Points on a hilly landscape, in no order, each with its height.
From any point a ball rolls to the lowest of the 2 points nearest to it. It stops when none of these is lower. Distance is the straight distance between rows; heights are no part of it.
lozon: [  8   9 -12   4  -3 -10  20 -30  16 -24   1  -3   3   8 -20  -1  -1 -49
   5  -1  -2   1  11]  height 4.03
Kidir: [-11 -18  13 -11 -10   4 -18   7  -2   5   7   8  19  -1   3  21  -1  19
 -26 -16  28  20   1]  height 4.98
leli: [  9  24  -7  29  14  -5  17 -36  32  -9   1  22 -16   2  -3 -17 -22 -27
   4  28  -6  -7   8]  height 3.85
lita: [ 24  20  -5  32  -1  -1  33 -25  28  -4  -1  18 -19  10  -9 -12   5 -19
  11  44 -15 -13   9]  height 3.19
rakip: [-13  -7 -12  -5  -8 -20  18 -15  11 -16  16  21 -14 -10   7  16 -10  -6
   6  15  13   3 -11]  height 4.84
Zabe: [-15   0 -11 -20   1   6   1  17 -10 -16 -21  -8 -10 -29  12  -5  11  20
   8   4 -10  31  -3]  height 3.39
pubu: [  5 -18  10 -12 -22  -1 -21  32  -1  11  -3   9  16  -4  -1  12 -17  33
  14 -19  14  16 -31]  height 4.08
Tuv: [-10 -16  -6 -13  -5  22 -12   4  13 -13 -10 -13  19  -3   2  22   5   9
 -11  -3   3  -8  14]  height 4.67
Fegad: [ 11   7  -7  27  15  14 -24   0   5  -5 -14   4   1   7  12  -2   5   4
  -8   4  13   3   5]  height 3.76
zuk: [ -4  16   2  -9  -3   6 -17   3  13  12  -9  -6  18  -3   4   5 -19  16
   9   9  15  18  14]  height 3.67
Rero: [  5  -3  -5  10   0 -14  12  -2  21 -22  11   7  -4   7  -5   3   1 -16
  27  38 -19 -11   7]  height 3.99
Ruze: [ 12   2 -12  -5  22  10   0  12  -4  16  10 -12  -7  23   2 -17   3   0
  12 -16  -9   1   7]  height 2.76
foves: [ -7  34   4 -14   3  -1   8 -23  -7 -22  -3 -16   0   3  19  -1  -7 -22
  -5   3 -13 -17  11]  height 1.48
kosul: [ -3 -11   1 -30   2 -11 -14   5  -4 -12 -11 -11  -1 -17  -3  -5  34  11
  -6 -10 -15  -9  -3]  height 2.51
fila: [ -6  -8 -12 -24   5 -25  -1   4   8 -27   6  -2 -13 -13  -4 -19  24   8
 -20  11 -14  -7  11]  height 2.92
Saro: [ -2  -5  -8  20   8 -14  17 -11  -9  17  -1   0 -14 -12   9  -5  -8  -7
 -16 -19  -4 -22  15]  height 2.49
fumo: [ 13 -46  19   3 -12  15 -15  28   3  23  -6   8  -2 -15  -9  -6  -1  33
   7 -38   0   6  -1]  height 4.85
Kegi: [ -9  13   9  40   7   4  14 -11  -3   0   4   3  -6   4   4   0   4 -11
  25  10  -4 -17   3]  height 1.60
Fabi: [  5  23   0  22  24  -3 -10 -22  23  -1  11 -10 -18  -5   1 -10  -7 -28
  11  27  20   2  -7]  height 5.07
libap: [  2   0 -12 -39  -2   1   3   7  -6 -22 -23 -14 -13 -20  13   0   9  16
 -19  19 -17  20   4]  height 3.17
Kefo: [  9 -18 -11 -17   8  17  10  -4 -12 -14  -6  -7 -11   6   1 -10  -6  -1
  -4  17 -19 -22  -4]  height 3.16
ledav: [ -9  -4  12   2   7   3   5 -14   2   0  10  13  -3   2   0  14   8 -15
   1 -12  13   3  14]  height 2.23
Bezu: [  8 -32   7   7  -8  14 -16  13  -7  20  16   6  19  -8  -8  23   4  24
 -18 -40  33  29  -6]  height 5.12
gezes: [  4  -6  16  -5 -15  -1 -23  32  -7   9  -9   6  13   2 -27   5  15  33
 -14 -26  -6  14 -14]  height 4.66
Rore: [ -5 -18  -1 -13   4  10 -19  25  -3  13  -5  -3   5   2 -10  -4  11   0
  -5 -15  14  26 -18]  height 2.39
Pata: [  6 -16  16  -9 -20  14 -40  28  19  -7 -12   1  17  -8  12  15  22  22
 -15 -28   0  28  -1]  height 4.34
pibod: [-15  -8 -11  11 -10 -26  -1   5 -14   7   3  13  -5 -11   0  -2   0  -4
 -16 -21   9 -13  -6]  height 2.22
lolu: [  8   4   6  25  -2   3  32 -21   4   2   4  26 -18  -2  -6  -8  -3  -9
  13  19 -14 -24   1]  height 2.36
lifa: [ 17 -12  -1  -6  -1  13  -1  -6   5  -4   9  10   7  22   6  13  13  -6
  15  -6   8  17  14]  height 0.82
kul: [ -6 -30  15  10  -6   7 -23  19  11  22   6   6   6  11  -6  25  -4  -2
   0 -20  -9  -1  -8]  height 2.77
fam: [ -8  11  12  -2  11   3 -16  22 -11  20   7  -4  -2  10  -4  -5  15  -3
 -11 -15   7   7 -20]  height 2.10
Zagik: [ 14  21  -6  32  28  18  -9  -4  -5  20  -3 -13 -13  12   0 -11   3  -3
  -4   8  17  -1  10]  height 3.47
nalak: [-28   2  -9 -37 -20   0  10  18  -6 -12 -11  -7   5 -31  -5   1  21   3
  -4  -1 -17  13   0]  height 3.64
ribof: [  7 -12 -13   8  -2   3  13   0  11 -10  14  11  -1  14  -4   5   6  -9
  33   7   3   1   1]  height 2.72
lota: [ 22   5 -21  20  -5  -9  39 -20 -10   3 -11  -3 -14   1   9  -9 -26  -1
   6  13  -6  -4   4]  height 3.10
Gaf: [ -3  18  -2 -19  10  17   6  -7   0   5  -2   9   0   0   6 -21   0  18
  -4  12  11  -5  15]  height 0.25
finov: [-13 -28   9  13  -7  10 -22   9 -15  12  10   7   9  -2  10  24   0  -1
  -7 -41  -8   1 -29]  height 2.75
sazes: [  0   8   4  -7 -25   2 -16  18   5  19  -9   1  22   2  10  11 -14  34
   8  -8  14  22  -7]  height 3.86
ribe: [-13 -11  -7 -40 -24  -4   4  10   2 -16  -8  -2   0 -15   3   7  20  -1
  20  -5   4  17  -6]  height 3.97
refif: [ 12  13 -14  13   0  -3  33 -22 -24  -4   2 -10  -9  -3  18  -9  -3  10
  -1  19   6 -13  19]  height 3.51
movel: [ -1   7  -5  15   4 -17  19 -21   0   5  -9   2 -14  -4   8 -10 -39 -14
 -11  -6   1  -8  12]  height 2.69
Gizi: [  8   4   1  -5  12 -14  16 -24   5 -14  12   6  -8   3  -4   0   4 -27
  -9   2   5  10  25]  height 2.98
Der: [ 12  12 -24  10   7 -15  35  -9  -5  -9  13 -11 -17  13 -25 -15  -5 -14
 -23  30 -26 -28  -1]  height 3.80
kipig: [-19   9  11   5   6  15  -3   9 -20  23   4  -6   8   6 -15  -3   6  -2
  15 -26   6  -4   0]  height 1.86
veba: [ 17 -12  14   0 -21  12 -27  37 -10   9   6  11  31  -2   0  17 -13  39
  -6 -37  -3  38 -32]  height 4.30
likub: [  4   6  18  11  12   2 -33  -4  -5 -12 -10  13   7   3  18  -1   2   2
  -5 -16  12   5  -3]  height 4.01
Kob: [-21   4  -3   8   6   0  27 -33   3   6  17  21   5   7   8   2 -24 -15
  -2  10  17 -10   7]  height 5.81
Zunum: [ -2  20 -13  -1   1 -20  -6  -9   9   5 -12  -7   2  -3  -9  -7 -17  -1
  -1   4  17  13  19]  height 3.48
patil: [-24  14   5  21  35  13   6 -15 -12  11   9   1  -4  -6  -6 -17 -18  -3
   8  17  27   4  -8]  height 6.48
zeg: [ -1  -9   1 -18 -18  31 -32  24   6  -8 -14 -11  21  -4   0  12  19   4
 -18 -18  -6  -1  -8]  height 4.48
poset: [ 17  12  -6   9   7 -14  10 -13  22 -17   2  -9 -16  -1   9   5   3 -37
   8  28 -18  -4  -2]  height 4.62
lis: [-26 -27   8 -21 -19  23 -23   8   9  -5   0   0  24 -13   6  22  -7  18
 -18  -3  13  -3  -2]  height 4.82
moko: [-10  -7  -7 -12 -31 -15  15  -4  14 -14  -1  15  -7 -14   3  12  11  -7
  14   5  -3   5 -11]  height 4.44
vamez: [-15  18   5   0   6 -25   1  -6  -3  -8  -3  -1 -16 -19  -4 -16 -12   5
   1  10  -8  17  15]  height 3.31
dak: [  1 -10  -6 -32  -4 -19   2  -1  -8 -19 -21 -18   8  -9   3   1   5  10
 -17  -1  -2   8   4]  height 2.89
toteb: [ -3   4   6   9  13   4  10 -14 -11   3   9   4   5  14  17   7 -27   3
  -1  20  18 -12   3]  height 6.10
nit: [-15  34   0 -36   1   5   0  -6  -6  -2  -7  -6   6   2  -1 -12   1  -6
 -17  13  12   9   8]  height 0.64
kigi: [ 18   8  -5  16  18  21  10   9 -15  25   3  -3 -11  27  -3 -18  16   1
  11   5  10   2  -6]  height 3.12
pedab: [  1 -16  10   3 -13  12 -16  29  -2  20  -5  10  -2  -7 -15  -2  15  16
  11 -45 -17   5 -10]  height 4.78
tida: [  1   9  -2 -17  13 -25  10  -1  -7  -4  11  -3 -17 -17  -2 -28  10   6
  -1  19  -9  -8  12]  height 3.18
kazak: [ 13   5 -16 -12  16 -10  18  -3 -11 -15   3 -27 -19   2  -4 -20 -13 -16
  -8  18 -32 -28  -9]  height 3.50
daf: [ -9 -13   3  -3 -11 -18 -19  18 -10   5   0   1  11 -13   2  20   4  -2
  -9 -34   5  -3 -20]  height 2.53
sab: [ 10 -28  13  18 -15  17  -1  21  -5  28   8  13  17  -9  -3  16  -7  41
   1 -40  15  21   5]  height 4.99
vug: [ 14 -17  15   7 -11  20 -43   6   0  -4 -16  10  10  -4  28  12   4  13
  -9 -16   7  15 -11]  height 4.20
mupa: [ -8   1 -18  12  -5 -18  24 -22  13 -11   7  23   9  11  -5   3 -17 -13
  -4   6   8 -18  -4]  height 5.38
luto: [-23  34  -8 -22  -1   1   7  -7  -6 -17   3 -24  14  -2  -3   1   4 -17
  -4  12 -12   1  -4]  height 1.07
Kulad: [ -7   1 -10 -24 -11  -6  -1  15  20  -2   3 -11   1  -8  10   2  28   1
  -5  -4 -17 -27   2]  height 2.15
nid: [ -9  15  17 -11  -2   5   8  -5 -22  -5   4 -11   4  14  -9 -17   5  -3
  11 -11   6  -2 -10]  height 1.46
kigab: [  4  -4   9   7 -11  -2   8   5  -2  18  -7  -4   4   9   8   6  -6  16
  14   8 -12 -18  -2]  height 2.19
kap: [  7 -23   9   4 -13  13 -37  33  -7   5  -2   0  37   6 -18  26  10  32
  -5 -35 -13  29 -13]  height 4.49
Faban: [  3  14 -12  18   1 -20  25 -25 -10   5  -7  11 -12  12 -19 -18 -13 -17
 -21  23 -14 -19   3]  height 4.15
togol: [ -3  -1   2   0 -14 -19  10  -2  -1  13   1  -4  -1   6 -13   4  -6 -10
   3  24 -10 -10  -4]  height 1.72
Pim: [ 15  13  -5  20  19 -14  15 -10  19   7  18 -22 -21  -2  -2  -1  -3 -30
   5  36   3 -10   6]  height 4.89
vom: [  0  10   4  11  27   7  11 -13   0   8  22  -2  -7  15 -10  -5 -11  -2
  -3  35  35   5   1]  height 6.33
lakat: [ -6 -17  11  21   6  -2 -17  11  18   7   3   6  -1  -5  -5   6   3 -14
  16 -10 -14  -5   5]  height 2.55
Piga: [ 14   2   7  -3  22   1 -15  10  -3   3  -1 -17   4  18  -3  -4  -9  -6
   6   5 -19  -2  10]  height 2.54
mudi: [ -8  19   6  13   5   1  19 -22 -32  -6   7  -8  -4   8  -2  -3   3 -13
  19   5   5 -17 -15]  height 0.77
nunet: [ -4   9  -2 -19  -5  -1  -6   1  -1  -6  -4  -2  -4   3  27   4   8 -13
  -6   4  -7 -14   2]  height 1.82
luni: [ 22  -1   1  -3   0   6  15 -14  -1   4 -13  -2  -5  25   2 -15  -9  12
  10  21 -12 -16   6]  height 2.66
besu: [ 11  -1  17   7  12  -6 -13   2   5  -6  -2  -5  -5   4  -7 -11   4  -7
  25  -5  -8 -20   8]  height 2.25

Where does a ball stop that starts at each point below?
toteb: Gaf
kap: Gaf
nalak: Gaf
Kidir: besu
vamez: Gaf

For each start below, name every point that the ball comes to, in order.
fumo: pedab, gezes, kap, veba, pubu, sazes, zuk, Zunum, vamez, tida, fila, kosul, Kulad, nunet, foves, luto, nit, Gaf
Bezu: Kidir, lis, Tuv, zeg, Pata, vug, likub, Fegad, Zagik, kigi, Ruze, Piga, besu
vom: toteb, Kob, mupa, rakip, moko, ribe, nalak, Zabe, libap, dak, kosul, Kulad, nunet, foves, luto, nit, Gaf
Der: kazak, Kefo, luni, kigab, togol
patil: toteb, Kob, mupa, rakip, moko, ribe, nalak, Zabe, libap, dak, kosul, Kulad, nunet, foves, luto, nit, Gaf
